Points on a hilly landscape, in no order, each with its height.
A ball rolls from a point to the lowest of its 2 nearest points, and stops where none of them is lower. Distance is the straight distance between rows; heights are no part of it.
nosim h=72.8: [ 89 149 122  68 138 113 146 117 162 163 147 107 116  92  98 170 204 152
 115 175 104 140 139]
pilag h=19.2: [125 132 166 125 134 129  89 148 158 145 166 100 124 116 146 119 141 125
 104 131 151 120 174]
gabaf h=55.2: [158 147  71 140 103  70 124 112 107 139 120 158 111 164 107 137  93 125
 150 135 131 108  89]
Pubuk h=55.6: [132 135 124 107 115  95  90 127 147 124 149 162  93 177 110 171 151 129
 118 103 104  91 138]
pefi h=40.8: [172 154 109 142 127 116  99 115 160 120 167 137 150 164  79  89  67 145
 109 108 126 172  94]
naz h=68.9: [127 136  74 130 147 101 173 117 161  85 119 123  89 106  85  90 189 114
 130 128 110 165 145]
dono h=38.5: [140 104  91 131 101 128 159 117 128  99 127  77 130 147 147 153  55  95
  82  85 140 144  93]
vudu h=35.3: [ 56 164 174 123 129 201 167 126 141 171  88 124 161 103 156 127 121 135
 157 158 151  82 116]
let h=26.4: [ 79 146 138 191 145 123 149 112 145 217 137 174 164  86 140 107  93  87
 167 167 168  87 161]
faza h=29.7: [117 138 154 139 129 160 124 171 144 186 133 154 164  94 127  50 107 135
 138 155 187 143 161]
Nizo h=30.8: [151 108 120  71  92 119 143 146 116 116 131 110 149 116 142 114 144 152
  78 132 174 105  99]
topo h=47.0: [ 93 116 137 124 125 145 182 125 153 137 198 130 170 106 116 214 143 106
  97  90  89 158 172]
lata h=31.2: [199 130  95 138 101  94 142 141  61  75 142  79 135 141  95 174  86 122
 124 107 108 164  91]
lilob h=55.9: [115 160 162 143 154 186  88 140  99 138  63 130 119 134 158  98 131 149
 210 170 122 113 135]
rez h=43.3: [167 141  82  76 140 127 186 166  94  64 118  85 159  74 108 162 167 123
 130 122 121 175 124]
rekaz h=53.9: [149 128 132 135 142 123 110 141 113 109 147 161 114 165  96 182 155 133
 159  89  78 141 154]
zaf h=35.0: [110 140  81 108 133  55 145  81 132 177 144 148 112 117 131 163 173 130
 152 187 120  82 120]
feke h=71.0: [142 135  91 118 171 107 161  95 183 103 140 119 128  88 134 105 189 122
 156 166 144 116 150]
vob h=38.3: [157 149  78 106 139  74 122 134 116 146 149 149 122 127 144 173 162 120
 183 165 137  88 152]
tup h=37.0: [ 85 121 145 117 162 113 123 136 100 232  99 169 131 134 124 141 140 178
 153 159 142  81 139]
Buz h=51.9: [115 137 111 136 137 114 148 127 134 121 136 131 105 160  74 199 140 125
 114  76  61 173 134]
lopu h=68.8: [115  96 135 166 114 116 123 157  97 129  97 117 103 136 109  69 133 133
 105  99 134 179 132]
Bik h=39.4: [159 145  95  80 129 141 157 188 115 101 115 113 153  87 116 105 165 134
 149 142 155 176 138]
tuzef h=30.6: [121 123 142  68 100 112 113 157 132 193 118 118  81 100 115 102 176 145
 112 209 152  71 147]
Gule h=41.6: [135  81 101 122 137 110 151 107 130 140 130 215 138 151 138 124 123 137
 147 117 152  88 122]
lok h=34.3: [ 70 121 136 142 157  96 136  80 111 221 112 164 132 132 135 163 120 143
 131 154 141  53 115]
rofim h=51.4: [141 113 109 112 201 114  68 142 116 117 100  97 121 144 168 137 127 147
 134  94 132 154 148]
gug h=53.4: [121 176  69 132  79  88 143 129 140 117 120 147  83 150  84 137 120  90
 135 120 113 136 103]
sugu h=27.3: [209 105  81 136 105  93 139 121  73  41 127  96 116 147 126 124 107 116
 138 126 119 129  91]
meva h=46.3: [110 105 164 173 122 173  82  92 140 121 135 132 122 187 147 110  32 132
  88  88 100 142 100]
lobar h=51.2: [188 139 123 121 176 163  88 122 105  50 116 108 160 155 149 163  92 139
 163  93  83 158 104]
vutif h=63.4: [156  80 104 132 116 129 140 115 119  29 106 120  87 170  96 134 106 113
  90  62  66 159 118]
gurud h=39.8: [ 80 172 127 114  85 175 202 130 143 138 109 131 151  93 135 156 148 112
 152 156 134 124 105]
Zanu h=42.0: [143 156 159 130  92 191 120 142 159  73 132 154 138 130 132  89 139 115
 158 133 124 126 134]
bisiz h=55.8: [ 58  78 150 168 167 130 108  96 134 173  75 158 109 114 191  76 100 105
 107 126 167  73 138]
Geze h=41.1: [109 124 144 135 109 152 147 178  68 157 106 114 152 135 129 167 109 140
 127  97 141 157 114]
lumuk h=74.0: [155 145 111 119  77 115 159 114 171 101 195 172 132 108 102  99 166 110
 137 165 120 115 137]
nat h=44.8: [147  56 104 173 147 112 137  96 120 116 124 169 114 161 145 103  95 114
 148 108 140 128 134]
Vezuf h=50.1: [132 137  84 135 101 101 160 135 103 130  62 141  98 105 141  84 156 104
 167 166 158 105 122]
bet h=27.0: [126 128 127 119 125 104 136  85 157 129 136 101 127 123 170 149 136 116
 114 142 150  64 115]
gapom h=26.0: [117 146 120 104 115  93 123 157 154 170 119 101  93  92 121  99 158 114
  96 167 165 117 156]
kuda h=57.9: [ 71 155 115 130 166 148 145 134 187 161 103 118 132 113 126 131 117 102
 114  92 151 167 141]
baki h=37.5: [143 150 102 132 126  89 110 104 187 161 167 182 129 143  75  78 112 136
 110 140 139 138 114]
zemu h=40.1: [ 83 122 150 131 117 112 146 136 104 215 154 158 129 117  99 141 162 157
 132 160 121 129 142]
dob h=37.8: [151 118 133  91 100 134 142 194  64 102 119 115 144 128 115 202 139 128
 110  76 111 151 131]
veliz h=49.8: [116 150 116 110 123 146 156 141 150 120 154 115 154 132  89 225 113 115
  94  60  69 179 136]
nem h=56.0: [ 94 133 141 166 188 143 107  99 169 155 113 138 132 142 131 111 100 130
 133 103 130 148 130]
Fumo h=34.8: [139 107  82  91  86 102 155 142 119 100 121 120 122 140 137 142 113 116
  75  91 158 112 105]
ked h=77.4: [168 128 162  99 108 178 145 162 106  89 174 169 186 119  81 153 155 157
 136 113  85 165 132]
Kor h=23.2: [117 136 148 143 172 138  64 145 141 184 126 161 152 128 195 102  87 119
 170 146 175  72 187]
Lup h=18.3: [119 128 172 150 165 144  85 138 158 158 160 132 134 118 170 114 126 112
 158 138 155  94 204]
koted h=34.6: [102 118 161  92  99 152 103 155 144 175  92 165 106 114 145  72 138 139
 124 175 167  64 143]
Vibab h=55.7: [111 138 156 204 166 135 101  70  97 165 101 108 141 152 162 118  62 140
 165 145 128 103  97]
Vik h=41.8: [134  94  91 153 135 131 145  93 154 110 107 124 112 175 147 161  15  85
 112  77 125 145 103]
seli h=45.0: [149 137 160 145 105 117 140  89 117 105 160  63 135 134  90 176 129 141
  80 121  86 144  77]
luko h=74.1: [109 122 143  51 137 140 148 156 134 166 155 140 121  90 101 162 218 156
 147 184 107 130 177]
Fet h=34.7: [178 152 133 104  81 109 130 161  72  78 164  97 139 127  96 218 123 110
 114 103  85 135 112]
kude h=38.4: [ 93 108 119 102 102 113 137 122 157 166 120 202 127 126 132  93 128 122
  96 136 180  74 116]
Tiv h=46.6: [143 112  99 140 190 157 138 140 119 127 118 136 170 150 129 164  98 140
 159  74 116 190 139]
bigi h=57.8: [ 88 136 195 144 136 200  84 123 130 131  83 136 116 128 162  54 124 157
 152 166 120 109 123]
sene h=47.9: [160 141 120 134 122 103 167  90 116 103 172  83 151 102  98 156 160 137
 129 156  90 162 100]
Luvu h=44.7: [178 130 135 136 135 105 110 145  89 113 111  79 104  96 135  89 170 140
 159 185 140 127 142]
Vuve h=34.0: [159 153 101 143 147  89  83 126 172 142 140 154 119 130 117  55 111 119
 137 150 158 125 142]
Rutu h=41.9: [163  97 189 168 114 131 122 102 100  72 172  90 123 145 114 166 136 121
 105 102  81 130 125]
negu h=67.1: [140 134  85  93 140 129 174 111 160  73 122 134 134 119  71 103 172 153
 108 113  97 177 108]
Mazog h=50.9: [108 153 106 171  61  98 174 123 112 163 147 149 110 120  86 136 127 100
 139 146 112 152 108]
zosev h=53.5: [127 133 150 174 162 122 130  90 114 170 130 112 145 135 116 116 117 168
 148 147 124 143 105]
kepap h=78.4: [163 169 201  82 122 178  86 170 109  98 170 126 167 123  98 178 134 159
 134 124  85 135 136]
Gerof h=49.1: [170 124 109 104 193 126 120 137 103  86 107  95 154 134 131 168 139 154
 150  96 107 167 121]
tulu h=31.5: [112 146 159 116 105 128  82 121 143 144 122 114 125 133 197 122  96 111
 115 150 172  41 128]
mamub h=51.0: [ 97  61 141 141 130 150  84 120 118 103 111 136 107 160 210 126  91 111
  93  82 136  95 134]
teli h=25.3: [111 103 155  89 136 165 106 140 113 130  92  94 146 119 171  96 130 170
  89 129 160 128 101]
nade h=61.8: [133  67 124 124 154 129 120 119 116  85 111 119 109 166 132 157 124 132
  86  51  94 147 130]
kenu h=34.9: [141 158 133  98 140 164 135 182 148 159 121 110 155  72 118  77 144 141
 148 178 173 174 154]
Lazi h=48.8: [ 70 104 184 171 126 177  92 108 129 126 122 132 114 163 179 122  71 113
 105  86 121  99 132]
Dupon h=59.8: [ 87 103  99 122 162 128 158 117 165 121  99 119 112 137 142 159 124 106
  91  58 131 146 131]
relep h=48.1: [ 98 180 160 181  83 141 132 116 127 172 138 174 121 146  78 117 112 132
 167 151  99 127 107]
rukan h=43.9: [138 132 112 139 122 142 173 140  92 141 131 127 170 142 101 169  98 148
 147 107 113 179 100]
Kekal h=53.6: [147 144 145 132 169 178  68 116 104  93 100 130 149 156 166 108 107 173
 180 135 107 139 104]
Zof h=65.2: [154 108  91 137 111 134 170 136 139  75 128 151 120 148  81 111 115 109
 120  82 101 188 123]
Rekes h=43.8: [ 93 118 146 141 145 117 159 122 125 185 181 116 161 110 131 188 139 131
 115 121 134 142 157]
zuli h=35.2: [120 139 190 128  78 163  96 132 111 105 121  90 106 137 169 142 132 116
 125 146 132  60 122]
vot h=75.2: [140 144 106  97  63 119 174 111 158  93 204 167 146 120  84 153 164 119
 116 140  79 141 123]
fis h=57.1: [114 158 126 133 134 107  82 152 127 158 127 137 105 163 151 182 112 105
 142  98 138 103 154]
dal h=70.9: [123 158 111  89 136 107 155 149 148  94 147  88  94  79  76 139 218 117
 122 157  93 166 159]
Siv h=76.4: [136 116 152  88  88 144 166 132 114 117 181 167 162 120  97 162 188 159
 126 143  90 122 128]
Kir h=43.6: [113 155 131 101 125 166 141 128 150 109 102 136 134 127 127 143 159 143
 146 132 116 118 110]
kavap h=43.5: [145 143 171 158 121 146  77 104 151 119 166 116 138 170 100 107  85 154
  92 110 101 149  96]
samis h=38.6: [121 112 205 141 102 169 119 116 118  85 151 102 130 136 145 147 145 126
 103 114 107  96 127]
mos h=41.7: [181 146 118 118 131  74 111 137 103 128 155 112 104 109 109 128 194 141
 174 193 124 112 151]
funa h=24.5: [116 112 126 175 141 118 143 133 142 194 140 162 159  99 142  75  90 106
 139 141 187 131 154]
vukov h=37.9: [128 119 176  92  82 174  98 168 142 117 129 163 115 129 143  69 155 143
 133 156 150  86 149]
pobo h=45.2: [123 144 164 191  92 172 129 113 140 108 129 153 124 147 120  89  96 106
 155 124 116 136 119]
Nep h=49.5: [138 147 128 100 118  99 112 156 121  89 132  43 106 110 118 150 144 118
  61 105 125 140 124]
radud h=67.2: [136 100  89 183 131  96 158 141 111 141 128 125 108 133  91  99 100 101
 117  93 134 202 136]
lupal h=53.8: [131 130 121 112 157 108  52 132 128 100  92  93  80 145 152  80 136 146
 102 127 126 131 129]
gelil h=52.1: [140 155 149  68 141 143  45 165 142  87 113  59 103 121 139 111 133 144
  77 124 126 145 135]
Roto h=44.9: [150  68  80 169 160 110 125  94 119 104 107 134 111 169 177 131  40  93
 150  94 137 136 122]
tul h=72.5: [136 121 115 112 112 122 163 108 178 107 139 153 119 101 128  71 181 114
 136 171 155  95 137]
Rebi h=50.7: [138 158 138 152 153 120 158  97 114 150 150  89 151  94 100 142 168 157
 166 187 107 166 114]
samav h=29.8: [158 127  70 140 153  80 128 134 144 171 124 181 145 108 132  69 102 111
 155 150 188 119 143]
merir h=47.5: [155 105 120 149 121  93 114 131  90 137  93 120 111 112 167  72 142 126
 151 169 163  99 130]
dop h=31.1: [105 128 109 141 139  73 142  64 139 178 113 133 117 126 148 148 134 122
 126 161 150  59  97]
lolo h=46.8: [170 108 103  88 135 109 159 147 104  53 139  55 150  92 133 173 136 108
  77  85 125 147 128]
Riki h=70.2: [101 103 169 159  92 151  83 167 104 140 103 149  97 137 137  49 117 133
 109 116 142 152 145]
nofa h=30.7: [ 64 120 162 123 149 180 145 103 132 152  72  96 154 118 176 125 107 152
 110 127 162 105  91]
bozit h=53.7: [ 86  82 106 159 140 128  91 110 121 127  70 150  99 131 215  77  79  86
 110 113 163 101 120]

Where does a ball stop that starts at each point below?
Gule: Lup
Buz: bet
bozit: funa
Tiv: sugu
Rebi: bet
vukov: Lup
gelil: funa
Roto: teli
